Points on a hilly landscape, in no order, each with its height.
From any point a ball rolls to the lowest of the 5 points nearest to it. It stops when none of these is lower. Distance is the straight distance between rows; heights are no part of it.
q205: [135  49 133 134 148 139 131  64 156  93 119]  (h 314)
q631: [118 162 103 125 146  61 145 205  84 174 130]  (h 75)
q213: [152 154 112  68  92 103 130 159 141 133  61]  (h 211)
q101: [108 162 139 150 123 125 116 167 106 147 145]  (h 390)
q62: [183  82 130  92 116 137 141 104 170  86 101]  (h 320)
q802: [150 118 165 162 120 134 128 144 129 106 195]  (h 659)
q53: [143 151 153 164 129 131 119 139 116 121 183]  (h 670)
q261: [111 150  92  71 111 112 126 128 143 163  47]  (h 140)
q812: [ 75 151  77  88 131 113 128 118 124 197  71]  (h 87)
q643: [144 156  97  85 114  83 152 177 118 144  64]  (h 146)
q725: [161 153 144 147 122 114 128 173 125  84 164]  (h 731)
q145: [135 119 141 147 140 152 122 116 125 113 159]  (h 447)
q923: [153 141 116  82 114 138 118 122 147 109  87]  (h 325)
q829: [ 67 149 104 120 120 148 103 111 118 167  94]  (h 219)
q727: [127 125 166 184 131 144 116  91 116 152 208]  (h 308)
q772: [128 169 133 136 130 104 127 190 100 145 126]  (h 343)
q699: [148 155 144 146 127 131 120 157 124 106 159]  (h 761)
q156: [170 100 129 126 129 139 130 119 155  78 130]  (h 424)
q337: [171 142 122 102 109 123 124 145 130  96 106]  (h 354)
q787: [135  41 158 164 132 125 155  90 165  81 135]  (h 357)
q121: [116 148 128 138 134 160 112 119 122 148 151]  (h 265)
q84: [129  84 134 134 145 155 124  69 152 118 135]  (h 284)
q533: [174 121 147 152 126 124 138 153 127  73 167]  (h 637)
q584: [117 159 126 130 124 146 124 140 116 132 123]  (h 402)
q442: [ 67 148  68  99 155 102 133 151 104 208 109]  (h 13)
q126: [116 153 109  96 115 144 111 117 132 148  96]  (h 298)
q623: [156 133 120 107 120 141 122 124 142 100 108]  (h 379)
q640: [170 162 116 108 108 110 142 187 123  95  96]  (h 240)
q254: [130  87 140 144 145 146 127  87 143 104 159]  (h 283)
q509: [ 88 139 128 131 142 172  96  86 121 148 151]  (h 49)
q562: [144 155 121 116 127 129 120 155 120 102 112]  (h 403)
q613: [100 173 118 134 135 100 131 176  90 172 120]  (h 218)
q227: [115 115 115 116 135 175 107  67 141 128 123]  (h 224)
q565: [148  87 118 100 128 149 128  73 161 104 100]  (h 269)
q875: [ 93  70 151 177 156 173 118  42 145 139 170]  (h 155)
q745: [154  57 142 137 146 139 139  86 167  80 133]  (h 340)
q902: [146 108 167 185 138 130 132 118 126 111 199]  (h 505)
q825: [160 171 118 109 115  72 150 225 111 115 102]  (h 276)
q785: [163  45 136 114 126 125 152  72 171  75  93]  (h 311)
q132: [148 111 118  83 117 146 120 100 158 114  93]  (h 110)
q930: [114  90 155 170 146 161 128  73 131 132 185]  (h 209)
q880: [ 96 150  80  79 126  94 136 153 118 180  73]  (h 81)
q192: [ 98 164 154 161 120 152 105 106  98 175 178]  (h 282)
q670: [164  68 149 152 129 127 148 125 151  74 160]  (h 442)
q884: [102 160 110 115 123  96 134 163 108 154  95]  (h 154)
q404: [ 71 168 143 155 117 120 119 138  87 188 155]  (h 212)
q343: [134  54 183 184 125 116 158 121 144  69 183]  (h 438)
q719: [ 69 161 126 135 125 139 116 118 104 175 112]  (h 279)
q942: [ 76 172 110 141 150  86 135 166  86 209 146]  (h 124)
q852: [128 158 110 106 120 114 135 171 108 132  86]  (h 243)

For each start below, name the point where the ball stops.
q404 -> q442
q643 -> q442
q53 -> q509
q84 -> q509
q802 -> q509
q584 -> q509
